Each row is a point on a landscape with many valleys, with its height.
A ball rolls from a point to the lowest of its 2 nearest points, and stops where none of them is lower. Distance is the straight distance between rows; heights are no part of it.
sez: [ 93 104 151 184 128 121 144  67  99 119 157 156 152 150 123 145 135 122
 122  84 156  93 131  92 195 177 133 127  87 160 143 106 133 134 130  97
 116 117 159 111 143 150 128 149 114 110 142 110]  h=371
lepa: [115 154 144 107  78  86 117  86 133 169  85 114  85 156  67 132 152 116
 162  86 137  55 100 112 159 124 172  92 101 185 181 209 103  95 132  86
 125 139  95 122  80 131 125 161 165 150 186 108]  h=719
zin: [129 173 158 148 123 163 114 147 113 130 116 112  74 205 134  88 104 112
 195 131 139  75 131 145 141 162 174 109 130 157 144 128 128 112 144 130
 130  39 133 132 135 148 130 158 108 155 156 132]  h=89
Didur: [156 141  90  73 118 147  90 126 167  82  83 129  92 148 110 104  90 117
 157 157 138 135 134 189  29 118 169 151 106 110 148 157 140 112 121 150
 125 182 120 171  94 117 120 126 123 122 168 100]  h=408
rasep: [109 125 110 128 107 112 143  90 111 150 178 181 127  77 133 146 163 109
 104 137 142 122 107  82 173 179 150 133 131 115 135 119 135 117  94 114
 163 146 141  98 135  89  96 114 120 122  98 102]  h=526
kegef: [166 146  85 148 120 137 135 106 209 101 104 135 137 174  69 104  92  98
  99 153 152 126 157 143  63 159 125 154 133 127 153  78 143  79 128  86
 116 151 148 128 124 150  64  99 109 120 139 119]  h=468
Nadap: [145 106 107 146 152 175 151 144 160 128 162 157 100 163  96 141 114  95
  67 139 123 149 207 113  39 180  89 101 140  78 133  97 149 141  84 131
 126 160 128 118 144 106 107 119 105 160  18 163]  h=392
rakov: [138 114 102  70 112 121  93 124 169  95 119 114 113 188 100  95  77 122
 159 145 134  82 145 170  88 116 138 176  88 109 168 139 126  91 141 132
 109 171 120 161 100 140 107 109 113  78 173  97]  h=438
Dedo: [159 148 185 130 166  99 117 152 123 104 166 100 120 124 107 125 113 116
 178  97 130 118 147 129 140 169  96 151 196 175 102 132 125 174  98 193
  78 158 120  98 138 114 131 153 141 111 164 121]  h=312
mibu: [125 126 119 148 130 145 152 144  85 139 124 127 149  87 179 128 130 150
  86 136 117 153 119 126 139 120 137 126 116 109 114  99 144 146 179  88
 165  83 152 119 167 122 136 127 121 154  64 130]  h=519
kir: [166 145 115 127 134 107  90 120 198  79 120 130 143 119  74 142  68 159
 169 148 138 113 120 199  73 125 105 136 143 166  67 104 148 131 115 132
 111 183 158 224 114 108  59  74  96  61 203  91]  h=455
lefut: [100 137 126  93  76  94 126  94  82 151 131 110 152  97 193 143 168 146
 133  94 119 112  94  89 217 104 137 115  98 165 133 135 117 104 124  80
 162 105 107 128  71 119 137 141 152 100 155 128]  h=738
tup: [139 153 160 158 182  95 150 140  99 130 142 125 184 124  66 171 123 140
 134 133 132 187 142 168  95 119 105 121 173 169  68 127 139 175 101 191
  77 169 148 108 171 196 168 140 131 146 163 168]  h=206
zesu: [ 99 162 171 144 175 114 134  86  97 141 181 169 113 116 120 136 147 106
 178  90 158 111 133  90 155 195 142 123 161 158 130 156 134 149 109 185
  98 150 132  81 123 116 152 171 136 142 166 143]  h=286
bisi: [ 75 129 138 137 161 115 157  76 124 125 161 164 116 119 130 159 150 123
 150 128 154 133 107  94 183 139 159 113  98 157 118 146 135 152 121 141
 128 126 135  98 132 139 152 140 116 140 166 120]  h=332
Taga: [133 115 131 107 187  82 123 113 149 117 115 136 159  58 104 184 142 188
 164 128 133 182  97 166  86 108 110 131 152 167  62 152 135 156  87 155
 109 213 129 163 123  90 115 118 136  91 178 116]  h=510
bele: [147 128 145  75 135 116 121 180 107 111 148  93 131 121 145 100  93 127
 162 103 109 120 148 169  85  89 137 147 153 119 138 128 128 147 140 198
 101 157 115 117 139 167 162 130 147 130 110 132]  h=345
lusi: [113 119 117 154 138 169 141 147 112 122  68  99 142 143 181 126  89 144
 149 159 117 152  79 145 137  63 167 113  61  95 120 127 138 115 183 111
 115  69 134 156 150 198 167 133 103 141 137 153]  h=483
dazuv: [140 155 192 116  93 147  94 156 100 123 122  83  98 186 168  67  75 133
 194 110 117  68 121 149 157 134 165 147 120 127 181 143 122 113 153 125
 112  70 118 136 140 156 152 190 132 135 157 150]  h=167
padol: [147 129 158 141  51 118 131 126 149 193 130 145 134 164 113 113 193 112
  70 106 109  82 142  90 175 154  64 101 119 120 204 133  77 111 129  65
 142  77 115 143 121  67 109 129 163 134  87 126]  h=584
mobig: [153  80  81  99 171 143 139 166 151 117 101 141 129  32 118 132 153 158
 134 184  79 157 123 136  98  83  94 127 162  88  66 140 127 131 119 178
 158 181 124 164 147 101 141  76  98  82 115 122]  h=600
Govo: [117 116 172  99 165  80 102 134  66 152 137 101 162  57 163 149 138 164
 164  74  93 140 118 134 129 103 153 138 162 159 120 144 134 152 148 190
  99 198 116  83 127 126 198 157 172  96 166 123]  h=319
Gefal: [144 154  97 126  83 151 135 115 110 142  86 163  93 164 104 139 157  79
 100 121 141  88 138 131  97 122 174  81  86 128 155 156 112 112 100  75
 154  65 142 137 108 136 120 152 109 193 115 144]  h=674
gime: [ 90  94  94 136 130 113 152 120 101 139 179 163 149  79 154 131 170 148
  96 153 114 155 111  98 161 156 115 127 121  94 103  96 135 129 119 135
 150 153 150 113 181  86 119  78  99 103  71 116]  h=507
bod: [123 115 143 110 189 117 116  99 145 110 151 167  80 111  55 164 142 142
 185 149 162 115 150 114 139 183  98 100 160 167  93 155 132 150  87 173
 117 170 140 106 134  66 113 168 145 133 178 127]  h=302
lupu: [164 168 127 125 103 126 110 124 150  86  99 103 120 179  93 103  87  92
 118 124 171 122 140 169  83 142 143 162 124 146 163 139 128 131 128 111
 103 120 159 121 117 147  96 159 154 156 159 122]  h=370
Sigu: [162 151 170 144 150  96 122 162  69 164 105 138 155  99 104 172 158 140
 148 136  78 184 149 148 139 143  64  95 194 145  34 124 130 175 100 168
 107 123 153 146 193 158 156 107 142 125 137 178]  h=203
Vusu: [ 75 110 142 129 129 174 125 129 128 140 131 127 107 179 159 116 105 134
 169 136 123  73 116 136 211 111 126 105  61 144 154 124 114 109 160 132
 114  62 114 141 134 184 165 124  98 105 136 114]  h=238
vosas: [137  70  65 178 196 159 175 170 180 102 115 171  99  87 107 125 145 134
 152 201 121 148 107 127 140 114  86  75  89 101  53 123 135  97 127 162
 139 117 128 144 142 149 108  91  86 113 159 101]  h=560
ges: [ 84  97 126 149 143 124 169 118  77 156 119 155 157  68 177 148 159 160
 117 157  93 159  87  87 209 117 140 122  99 109  76 120 143 130 198 147
 146 113 135 111 163 123 164 111 104 124 123 147]  h=523
giki: [145 127 124 135 109 104 113 102 139 113 130 126 156 128 123  82 123  61
  64 128 168 152 128 112 137 123 101 194 179 115 183 132 124 139 121 119
 121 136 139  95 110 118  94 143 199 130 118 135]  h=446
vidup: [145 115 115 157 130  72 115 106 166 108 115 156 141 135  50 137 131 123
 129 145 155  88 137 134 130 206 107 130 122 161 111 135 142 154 107 115
 119 162 176 125 145  73  67 124 121  88 175  83]  h=387
Luto: [129  92  88 133 152 161 140 122 147 118 124 197  73 146  78 144 139  91
  78 150 141  99 192 113  70 175 110 114 122  92 149 140 140 155 103 131
 153 169 128 122 132  97 122 117  77 124  53 135]  h=372
bosep: [172 165  77 101  95 117 116 117 178  97  85 104 112 143 111  93  78 113
 149 141 155 123 105 150  22 102 170 163 133 118 135 136 145  88 105  87
 134 148 140 162  88 131  86 100 127 131 149 125]  h=375
tep: [146 128 158 193 144  98 144 136  97 114 170 126 204 117 102 142 126 146
 116 109 130 144 134 131 142 179  80 165 149 127 108  74 156 177 101 136
  96 162 168 113 175 127 100 115 126  89 118 123]  h=435
bak: [140 130  85 126 112 101 107 104 161 102 117 111 154  97 127 124 119 128
  95 117 155 144  98 127  64 111 153 173 146 133 111 120 136 120 112  98
 150 169 142 138  90  98  92  94 130 127 138 117]  h=413
met: [105  97  88  70 126  98 107 114 145 145  71  78 127  65 186 164 129 167
 114 107 104 175  64 122 124  53 182 133  97 135 141 157 110  83 159 147
 144 162  65 135  70 155 176 125 139 124 172 122]  h=657
Muro: [108  95  92 143 113 133 150 107 130 146  98 185  81 181  93 144 160 101
  74 123 134  84 118 110 111 166 146  70  62 132 130 157 119 106 141  79
 152  70 124 131 139 121 104 156 102 178 129 101]  h=683
Peri: [ 84 110 117 173 158 160 155 122 124 112 122 152  78 156 119 132 136 127
 175 184 142 102  99 101 192 163 154  88  86 142  74 139 137 122 166 129
 138  65 120 112 140 132 117 144  93 151 179 119]  h=704
zaven: [110 142 124 149 123 150 129 118 128 104 109 127 100 156 111 120 117  92
 145 154 160 141 120 108 142 132 162 126 140 129 128 133 127 112 112  99
 135  52 124 100 103 150 124 157 148 187 171 158]  h=176
Kulob: [149 137 195 119 151 114 133 151  61 155 124 115 161  62 156 144 152 167
 177 143  52 160 138 120 152 138 118  97 191 149  62 151 130 172 157 155
 109 133 141 112 171 135 175 112 123  99 125 179]  h=243
neto: [153 138 116 101 148 102 102 139 157 101 136  99 136  91  82 164  91 156
 184 118 145 127 134 182  82 111  94 125 150 171  77 138 121 166  79 143
 102 198 145 172 119 103 114  99 125  86 173  93]  h=486
povin: [113 148 132 121  98 134 146  89  97 150 130 131 114 154 139 141 158 117
 114  82 161 101 131 136 139 112 165  94  76 157 149 154 123 142 142  80
 137  73 149 140 122 125 135 154 145 171 137 119]  h=684
diza: [136 122  71  88 102 180 136 139 138 135 123 152 115 122 142 118 124 116
  66 155 133 141 159 124  66  97  97 134 122  48 157 119 116 115 130 106
 175 153 128 145 113  89 120  87 123 137  30 127]  h=627
Paze: [150 145 205 117 150  97 122 166  50 150 136 100 171  93 177 128 145 141
 173  75  63 121 140 118 159 127 129 129 200 155 104 127 137 174 170 170
  90 162 119  89 147 161 201 135 139  87 126 145]  h=280
Rezu: [ 99  87 130 159 118 154 151 129 127 115  80 126 152 169 200 109  98 137
 106 157 106 156  94 124 194  64 116 122  58 103 132 103 119 116 183  84
 119  52 113 158 140 154 145 134 132 110 101 129]  h=462
Zuk: [120 106  82  91 138 132 127 150 164 102 107 103 109 105 138 110 103 153
 150 138 121 147 107 166  80  71 159 148 100 100 127 134 132  97 142 153
 128 140 133 140 116 179 148  96 117 123 157 126]  h=189
kula: [100 159 188 171 140 146 129 102 109 152 165 163  83 138 141 111 169  78
 145 106 156  87 126  73 188 197 153 128 195 145 135 140 135 134 126 149
 130  94 126  92 131  99 129 138 127 129 134 149]  h=231
Ful: [ 93 141 184 166 140 178 127 121 108 133 117 141  67 170 171  93 148 121
 178 131 131 107 122  96 171 163 163 115 165 152 121 134 136 127 163 144
 136  57 109 121 132 131 139 151 120 131 142 160]  h=166
sova: [159 138  98 104  83  70  97 108 144 106 144  69 160  73 156 129 130 130
 116  75 144 126 109 131  94 100 166 176 151 162 151 144 120 120 105  93
 129 204 118 131  56 124 103 110 142  82 148 112]  h=416
gata: [120 146 175  85  72 168  93 136  93 186 112 148  78 174 170  85 177 122
 150 106 108  84 130 113 172  94 132  87 141 157 184 175 116 113 127 128
 157  48  83 178  94  98 132 160 142 137 138 150]  h=349
Tasos: [125 106 111  62  95  64 101 110 113 141 144  88 117  82 154 156 148 144
 123  58 122 103 118 120 125 122 177 141 135 162 163 141 110 125 111 132
 143 201  92 102  67 100 142 131 137 101 135  93]  h=386
dozeg: [113  86  92 169 184 131 173 143 127 126 117 142 140  79 131 149 146 151
 141 186 109 140  82 116 183 118 121  92  75 118  59 131 146 122 169 160
 124 111 138 131 146 165 149 108  81 105 149 113]  h=541
dem: [ 90  87  88 146 122 122 145 105 130 155 110 156  79 157 117 129 141 112
 137 152 143  89  78  87 164 142 152  89  35 137 119 157 132 123 172 110
 148  76 133 131 118 118 105 152 131 141 159 106]  h=693
Pupab: [123 109 107 131 163 142 141 115 142 112 156 180  79 120  64 154 153  99
 135 158 139 103 169 119 125 176  93 116 151 118 108 136 120 144  88 147
 141 175 113 100 137  87 107 123 100 126 116 137]  h=344
lagu: [130 158 155 147  68 127 117 137 102 165 164 123 171  96 196 112 150 144
 106 107 120 160 108  82 202 142  98 150 163  96 165 102 110 135 169 100
 155 133 123 104 115  74 130 120 189 133  48 111]  h=287
fifin: [145 137 161 156 120 106 124 145 115 103 134  75 175  85 159 106 128 119
 141 133 115 148 110 120 167 141 155 177 180 134 109 118 134 142 130 118
 141 120 127  81 115 106 111 153 160 112 128 138]  h=311
neb: [115 121 154 174 148 143 126 134 121  74 108  99 181 169 133 114  85 124
 114 167 129 161 131 136 125 117 113 163 139 141 125  77 141 149 139 118
  93  89 154 117 149 174 117 144 137 147 129 150]  h=187
divot: [159 153 150 150 128 110 116 123 132 104 135 107 146 143  99  95 109  84
  97  99 175 117 139 145 134 172 127 179 171 143 149 131 140 157 119 149
 102 144 163  79 121 124 105 165 160 129 159 121]  h=410
vot: [139 122 104  94  61 167 113 138 146 157 114 158 111 136 141 105 148 122
  58 149 113 149 133 115 101  67  81 116 119  88 186 145 107 109 120  87
 176  93  94 169 112  89 109 128 157 169  61 149]  h=614
Dotor: [ 91  87 113  98 128 150 133 123 168 114 138 132 114 190 122 125 106 115
 122 136 131  81 165 147 157 123 101 126  64 137 168 110 124 113 154 133
 122 112 126 142 129 169 133  94 107 100 136 108]  h=184
Gereg: [172 184 112 108 128 128 116 155 143  97  95 101  80 159 103 116  59 110
 162 137 160 139 140 177  48 139 170 154 147 146 128 139 132 109  86 150
 103 128 141 124  92 137 110 165 121 189 166 145]  h=333
kanu: [110 114 136 158  94 158 157 104 140 146 133 141 173 151 170 120 135 131
  84 127 115 155 112  94 185  68  79 140  94 100 159  88 111 103 140  90
 143  77 103 130 132 158 141 107 161 132  89 137]  h=485
fek: [114 146 143 143  80 154 127 135 146 166 188 134 128 118 147 103 147 131
  93 136 135 145 134  93 143 145  75 135 167  73 143  89 103 110 160 114
 154 131 112 106 141  77 126  91 176 150  27 126]  h=233
kepar: [180 148 102  91  48 121 115 116 160 139  79 125 115 168  72 106 144  86
  78 125 126 107 138 141  81  90 107 136 120 116 206 174  99  96  91  72
 149 136 116 174  85 125  80 106 143 126  89 132]  h=432
bol: [ 90 142 149 114 100 167 104 124 117 158 106 131  81 187 170 117 117 138
 198 132 138  62  78 120 208  93 173  92  79 160 138 161 123  94 164 113
 143  32  74 160  90 161 163 134 109 112 186 134]  h=282
vagad: [172 145 161  99 163 107 111 166  99 124 102  72  91  92 153 148 104 149
 176 123  71 175 120 170  61  93 193 139 176 131 102 142 126 120 134 197
 119 118 102 116 158 151 190 171 119 170 146 161]  h=325
nezu: [136 135 116 106 151  88 126 102 118 136 143 168  96  94  45 169 141 140
 170 108 170 100 141 132 104 175 136 107 119 163 122 176 121 169  73 141
 113 219 139 127  99  64 113 141 125 109 161  99]  h=259
gis: [138  75 103 177 179 140 140 140 171 126 152 172 168 114  99 160 146 171
 100 171 105 154 153 144  95 146  68 102 141  98  57  65 139 130  95 115
 132 153 133 154 187 119  94  76  98 104  96 123]  h=544
sofe: [134 144 126 136  64 102 125 114 143 167  96 135 137 151  74 110 170  90
 109 119 122  63 129  91 163 160 134 120 122 139 186 165  87  95 113  55
 170 101 130 128 120 112  96  99 143 108 110 115]  h=566
Zarar: [110  72  84  71 148 130 112 122 150 103 109 150 122  62 143 130 151 143
  83 149 130 158 116 121  88  95 122 169 134  77  94 149 137 123 150 182
 164 194 106 155 111  86 130  90 120  80 114 114]  h=617
Mun: [117 127 120 154 133 172 140 146 171 141 172 118 128 140 145 115 128 125
  80 147 120 173 168 117 100 119  89 138 150  49 159  87 112 114 148 132
 126 142 105 106 157 127 147  86 158 158  35 149]  h=171
bemul: [144 157  60 108 118 159 148 120 137 152 137 153  93 107 116 142 145 114
 136 127 150 121 139 124  81 116 163  87 111 118 124 116 127 129  95  86
 182 105 134 116 104 150 138 119  77 172 104 140]  h=664
Nuna: [126 170 151 154 150 131 163 125  83 140 172 124 143 123 144 125 127 119
 105  90 125 144 159 130 128 146 124 119 155 134 111 118 140 174 118 154
 131 116 147  93 163 150 164 124 109 152  97 160]  h=265
fid: [111 151 156 168  66 131 119 116  92 151 115 122 170 134 174 114 139 138
 128 131 124 111 100  82 229  90 129 144  83 152 124 118 109 121 126  53
 148  66 112 139 106 119 115 154 134 110 120 132]  h=747
negir: [111  64 129 165 168 114 119 107 146 111 112 173 133 144  69 147 118 135
  87 142 162 120 117 155 101 178  96 117 114 154  96 110 140 166 121 125
 106 142 167 165 167  75  80 137 104  99 160  68]  h=382
kaz: [126  76  77 114 195 176 145 159 173 116  88 162  62  79 104 128 137 139
 149 181 127 134 116 162  99  91 108  99  98  91  68 152 118 133 122 188
 152 159 133 177 121 114 139 103  81 109 126 120]  h=582
nepu: [126  70 114 123 173 135 131 130 122 141 170 155 162  71 128 159 165 152
  95 172 107 172 140 128 129 136  68 131 158  79  84  96 146 152 120 170
 123 185 139 141 193  83 119  73 107 100  80 123]  h=525
Bukev: [ 99  55  92 143 153 132 147 110 159 107 126 172 109 163  88 134 146 132
 113 161 143  87 133 110 123 165 103 106  67 133 107 125 148 122 154 129
 138 130 159 153 137 116  78 100  95  91 144  77]  h=343
Folev: [115 136 124  83  50  82 118  99 127 169 128 125 111 133 138 132 174 126
 156  89 136  59 102  88 196 112 131 100  99 184 161 182 101  96 113  70
 152 118  93 143  74 129 119 136 156 117 177 116]  h=729
mukid: [152 156 106  67  65 113 108 130 117 140 103 115  96 163 106 119 132  93
 105  96 141  84 140 137  84 125 151 139 129 111 190 170 109 141  92 105
 154 152 119 132  84 126 129 115 145 135 108 129]  h=409
migor: [141 140 122 129 135  97 111 112 191  86 107 139 151 161  57 133  92 128
 132 150 173  90 130 165  78 159 107 143  98 175 112 110 152 129 147 100
 117 184 161 167 118 109  66  97 109  72 190  85]  h=422
guf: [ 98 142 170 145 100 148 111 111  94 158 117 154  98 195 151 100 171 116
 160 128 130  83  96  94 201 118 142  92 107 157 151 172 120  94 143  89
 145  19  83 169 115 117 124 153 135 135 177 136]  h=317
patan: [120 149 111 158  87 130 149 107 132 135 173 159 158 143 125 117 166 118
 106 110 138 108 119  89 184 149 128 123 135 136 166 119 103 111 101  73
 157 101 125 108 121 119 107 113 137 141 112 111]  h=545
raka: [115 149 151 119 128 170 152 138 127 162 178 131 126 131 162 129 140 101
  81 116  81 142 166 107 135  97  97 110 181  67 154 100 133 132 152 171
 129 127  87 103 148 170 173  80 149 147  27 169]  h=104
kitef: [ 94 121 129 157 118 144 160 116 123 160 136 150 171  92 188 131 150 157
 124 139  82 148 110  79 203 101 112 120 124 104 116 105 116 117 155 105
 150 101 108 130 137 160 160  74 124 103  86 143]  h=506
genu: [129 152 123 110 136 173 155 142 101 127 158 129 103 129 152 135 118  83
 104 122 108 152 167 128  96  72 124 124 170  75 142 144 129 131 134 173
 124 114 118 122 129 166 171 140 132 187  58 185]  h=165
Dagu: [152 142 142 197 165  98 151 151  87 144 141 154 195 115  82 179 140 136
  98 141 114 195 154 136 114 154  79 118 183 129  40  92 144 169  92 166
  87 163 166 133 190 165 129 120 115 150 118 187]  h=160
vod: [ 90 153 146  83 108  98 117  69 107 184 132 132 101 148 103 125 162 122
 123  48 171  77 113 125 158 124 135 111  90 175 199 185 102 128 134 110
 105 146 124 112  88 119 159 188 191 142 182 109]  h=707
bofa: [132 139 161 186 130 121 162 102 124 131 176 143 175 168 121 148 121 123
 102  94 151 123 160 105 161 194  95 150 130 146 151  78 150 151  92 114
  86 128 147  81 128 165 118 130 106 116 128 125]  h=403
fuf: [122 104 151  73 164  50 103 121  95 136 162  97 133  59 146 165 142 175
 132  39 120 132 129 129 125 114 145 142 145 158 129 156 107 146 108 181
 108 244 100  91  79  81 170 180 160 107 153  95]  h=354
pevid: [154 136 108 182 119 141 139 134 172 110 150 126 144 194  79 105  97  98
  77 132 146 150 183 136  79 176 107 133 158 111 134  72 144 120  95 102
 113 111 152 101 137 139  89 127 131 151  84 123]  h=441
Zir: [119 105 120 168 156 123 121 131 166  77 128 124 176 143 107 118  87 132
 116 164 147 159 145 142 124 135 107 149 111 125 109  92 148 125 144 117
 109 127 150 161 153 136  88 104 116 108 152 105]  h=253
fub: [110 148 139 107 128 157 141 109  95 121 147 161  86 142 140 138 135  82
  79  95 150 128 155 133 108 135 139 107 135 108 156 147 139 154 112 144
 138 115 143 117 143 120 146 157 111 178  84 142]  h=219
zede: [110  90 116  67 128 126 106 147 135 120  90 112 148  73 181 121 137 143
  82 117 113 154 109 116 123  75 156 174 156 102 124 139 127 117 165 133
 173 161 104 126 101 113 124 126 150 114 105 118]  h=633
led: [170 166 168 119 147 112 119 175  97 133 105  64 153  93 175 130 110 163
 211 139  65 150 122 155 119 104 186 121 160 159  62 131 115 131 152 152
 128 100 119 111 156 165 189 138 107 132 149 160]  h=339
tuvub: [133 175 137 196  77 120 140 133 116 119 109  55 181 122 163 102 116 147
 171 130 118 106  95  84 205 126 160 151 105 161 109 111 136 116 129  51
 148  96 114 102 101 133 109 125 138 102 122 126]  h=757
zoz: [109  85 140  62 132  92 101 142 123 131  90  86 131  70 195 164 137 152
 113  92  77 162 103  95 154  72 162 155 161 138 147 138 106  94 174 152
 134 171  74 106  96 133 174 130 162 108 147 139]  h=646
liba: [132 116 131 136 119 176 133 130 166 119 154 118 133 210 139  99 107 121
  76 132 114 152 161 139 106 100  83 136 119  68 177  91 118  99 138 117
  90  97 121 139 142 164 138 122 145 143  45 147]  h=230
ninu: [145 134 142 111  84  96 103 129 104 129 147  94 173  76 167 107 160 127
 100  99 146 131 100 112 178 168 153 167 152 131 151 128 127 141 140  98
 160 138 136  96 103  73 112 139 175 109 110  97]  h=334
relar: [156 124  97 107 172 139 129 166 163 102  72 109 108  74 133 137 104 155
 171 179  91 180  97 175  56  69 148 140 134  90  84 142 138 106 117 174
 115 159 126 171 132 160 153 132 106 145 170 145]  h=245
voru: [142 130  70 151 135 172 132 150 168 131 136 147 134 112 121 109 119 140
 116 160 134 146 148 139  46 122  96 118 125  50  99  90 110 106 118  94
 164 155 130 119 133 105 111  64  98 125  73 116]  h=640
tapop: [129 136 147 184 122  91 144 123  69 132 163 134 207  97 170 117 143 146
  70  93 132 164 120 104 161 154 101 179 161  92 145  78 158 161 131 131
 111 156 152  90 177 106 131 121 139 116  76 138]  h=463
rosov: [153 131  99 139  63 146 133 107 166 164 141 181 126 153 126 126 181 105
  51 146 117 133 138  87 142 115  76 107 101 104 171 115  92  84  97  52
 154  94 109 149 108  88  88 116 159 166  65 128]  h=601
gola: [136 129 142 118 147 129 107 116 149 107  86 102  83 132 148 124 105 128
 184 136 137 152 104 134 122 103 182 145 143 141 143 164 130 103 126 129
 127  91  80  93  90 145 136 190 156 167 183 141]  h=239
lor: [165 147 144  56  71 132 102 152 120 163 126 109  97 136 144 101 150 106
 130  84 117  95 128 130 135  97 130 120 148 136 199 168  97 130 120 108
 165  89  91 160 111 118 140 155 147 154 111 137]  h=379
dazeg: [120 146 154 143 147 160 124 155 119  74 128  88 147 199 125 120  80 124
 130 110 144 123 160 173 120 125 126 130  94 131 153 100 149 131 164 139
  67  94 158 120 152 186 150 156 116 131 144 129]  h=109
ladev: [128 137  81 114 139 145 152 153 140 142 173 122 130  95 112 136 119 128
 132 149 131 128 153 142  73 121 119 106 131 111  90 113 118 143  94 124
 155 143 140 118 128 152 129  71  77 138  99 126]  h=653
Zef: [130 151 150 120 185  84 137 136 126 121 148 110 134 105  92 153  95 147
 164 104 152 157 144 158  96 112 122 140 155 162 110 154 130 173 118 191
  81 187 136 115 122 142 154 145 156 145 177 139]  h=258
Kuz: [136 133 161  93 143 111  99 134 117 123  94  61  84 104 155 134  98 160
 191  88 115 155  96 149  93 110 199 127 134 154 137 156 125 120 153 165
 121 125 103 106 119 114 177 201 141 174 185 133]  h=288
nulup: [ 85 105 119  70 134 134 123 107 131 128 139 113 127 149 138 131 116 118
 124 112 143 120 132 160 115  75 134 128  85 136 164 140 130 117 150 148
 114 134 121 140 104 177 161 116 127 126 148 125]  h=122
pozuf: [116 121 122 154 100 162 124 138 123 116 108 118 140 209 151  94  88 136
 110 158 131 139 112 131 128 114 134 137  61 106 166  99 140  97 154  73
 117  55 132 157 143 138 105 139 134 144 109 111]  h=436
regu: [148 158 114 104 167 129 122 164 142  99 106 106 109 105 107 134  87 129
 168 156 139 163 149 176  52 108 135 126 153 120  79 134 133 134  81 183
 113 152 145 155 131 141 126 137 106 166 137 156]  h=290
bige: [ 77  91 132 148 134 123 143 111 103 149 176 150 175 131 171 132 147 143
  68 103 121 143 143  93 167 159  85 143  98 107 157  66 148 139 155 125
 127 147 145 118 166 133 135 115 120  93  81 111]  h=487
mibi: [143 123 150 149 161 112 122 155 157 111 109  83 146  74 136 116 125 146
 154 178  82 191 116 115 133 128 143 159 200 119  71 113 133 129 122 152
 127 141 113  93 148 118 130 114 149 122 136 160]  h=263
gup: [128 121 141 149 174 102 126 112 171 112 132 162 117 131  39 186 113 150
 166 159 166 120 128 144 168 183  76  96 132 191  77 133 138 133  85 140
  99 146 176 157 151 103  71 139 128 120 202 100]  h=348
Kise: [131 156 170 132 110 170 118 157  93 113 128  83 135 191 173  83  68 137
 174 136  99 114 139 174 143 113 131 148 113 102 156  98 129 109 150 147
  89  73 129 150 147 181 163 145 122 117 102 148]  h=182
doka: [139 114 171 125 156 128 111 171 108 125  96  87 130  72 186 128 135 155
 180 140  64 157 107 101 153 119 193 132 173 132  83 137 115 117 158 161
 129 114  86 104 134 120 159 133 130 114 136 146]  h=307
dudu: [124 152 101 122 132 101 139  76 108 134 153 194 128 115  75 165 132 115
 113  94 188 130 139 137  81 179 137 128 110 131 137 149 133 174  75 126
 132 201 140 104 114  97 114 138 105 145 139 127]  h=218
fen: [133 136 151  92 118 120 125 152  60 144 155  94 149  94 160 128 132 140
  91  77 126 123 153 143 122 111 120 141 160 111 132 131 128 186 150 168
 142 145 132 104 135 149 173 117 135 123 103 125]  h=304
dizu: [167 129 153  95 141 116  97 177 137  96 137  65 120 136 130 130  74 145
 202 118 112 101 149 172 110 149 129 157 157 160 141 121 130 142 118 187
  97 172 121 120 122 146 127 148 140  86 173 109]  h=360
bel: [151 164 114 124  62 142 111 124 140 102  78 105 113 207 108 100  97  99
 131 163 138 109 122 163 111 118 139 140  84 107 198 130 148  67 128  70
 102  80 147 157 134 153  90 141 144 143 138 120]  h=407
marak: [130  84  81 177 156 153 142 160 187 107 119 145 127 157  94 115  86 147
 121 187 128 117 127 133 102 156 106 108  67 128  80  90 145  98 142 108
 129 112 162 160 150 110  72 105  74 100 132  83]  h=305
Duba: [100 148 153 110  92 107 125  76  82 166 162 168 105 146 132 155 194 110
  93  62 159  81 110 101 178 137 139  97  93 164 192 170 106 137 102 109
 124  94 134 139 103 125 128 177 148 153 157 131]  h=695
Memen: [140 134 131 180 185 173 147 175 160 116 160 131 119 157  89 118 110  99
 104 160 117 160 187 129  85 185  90 111 162  96  97  71 157 128  98 148
 108 119 143 118 158 129 111 137 104 176  57 160]  h=415
Zipe: [113 116 115 127 149 153 154 146  98 125 104 113 154 124 161 132 116 144
 109 137 106 159 123 163  88  96 163 108  87 109  97 108 150 142 175 130
 126  75 164 155 177 160 155 128  98 157 109 151]  h=501

Where does a ball stop that starts at each point below?
pevid: dudu
neto: dazeg
sova: Dagu
voru: gime
fid: Gefal
bige: zin
kepar: nulup
pozuf: nulup
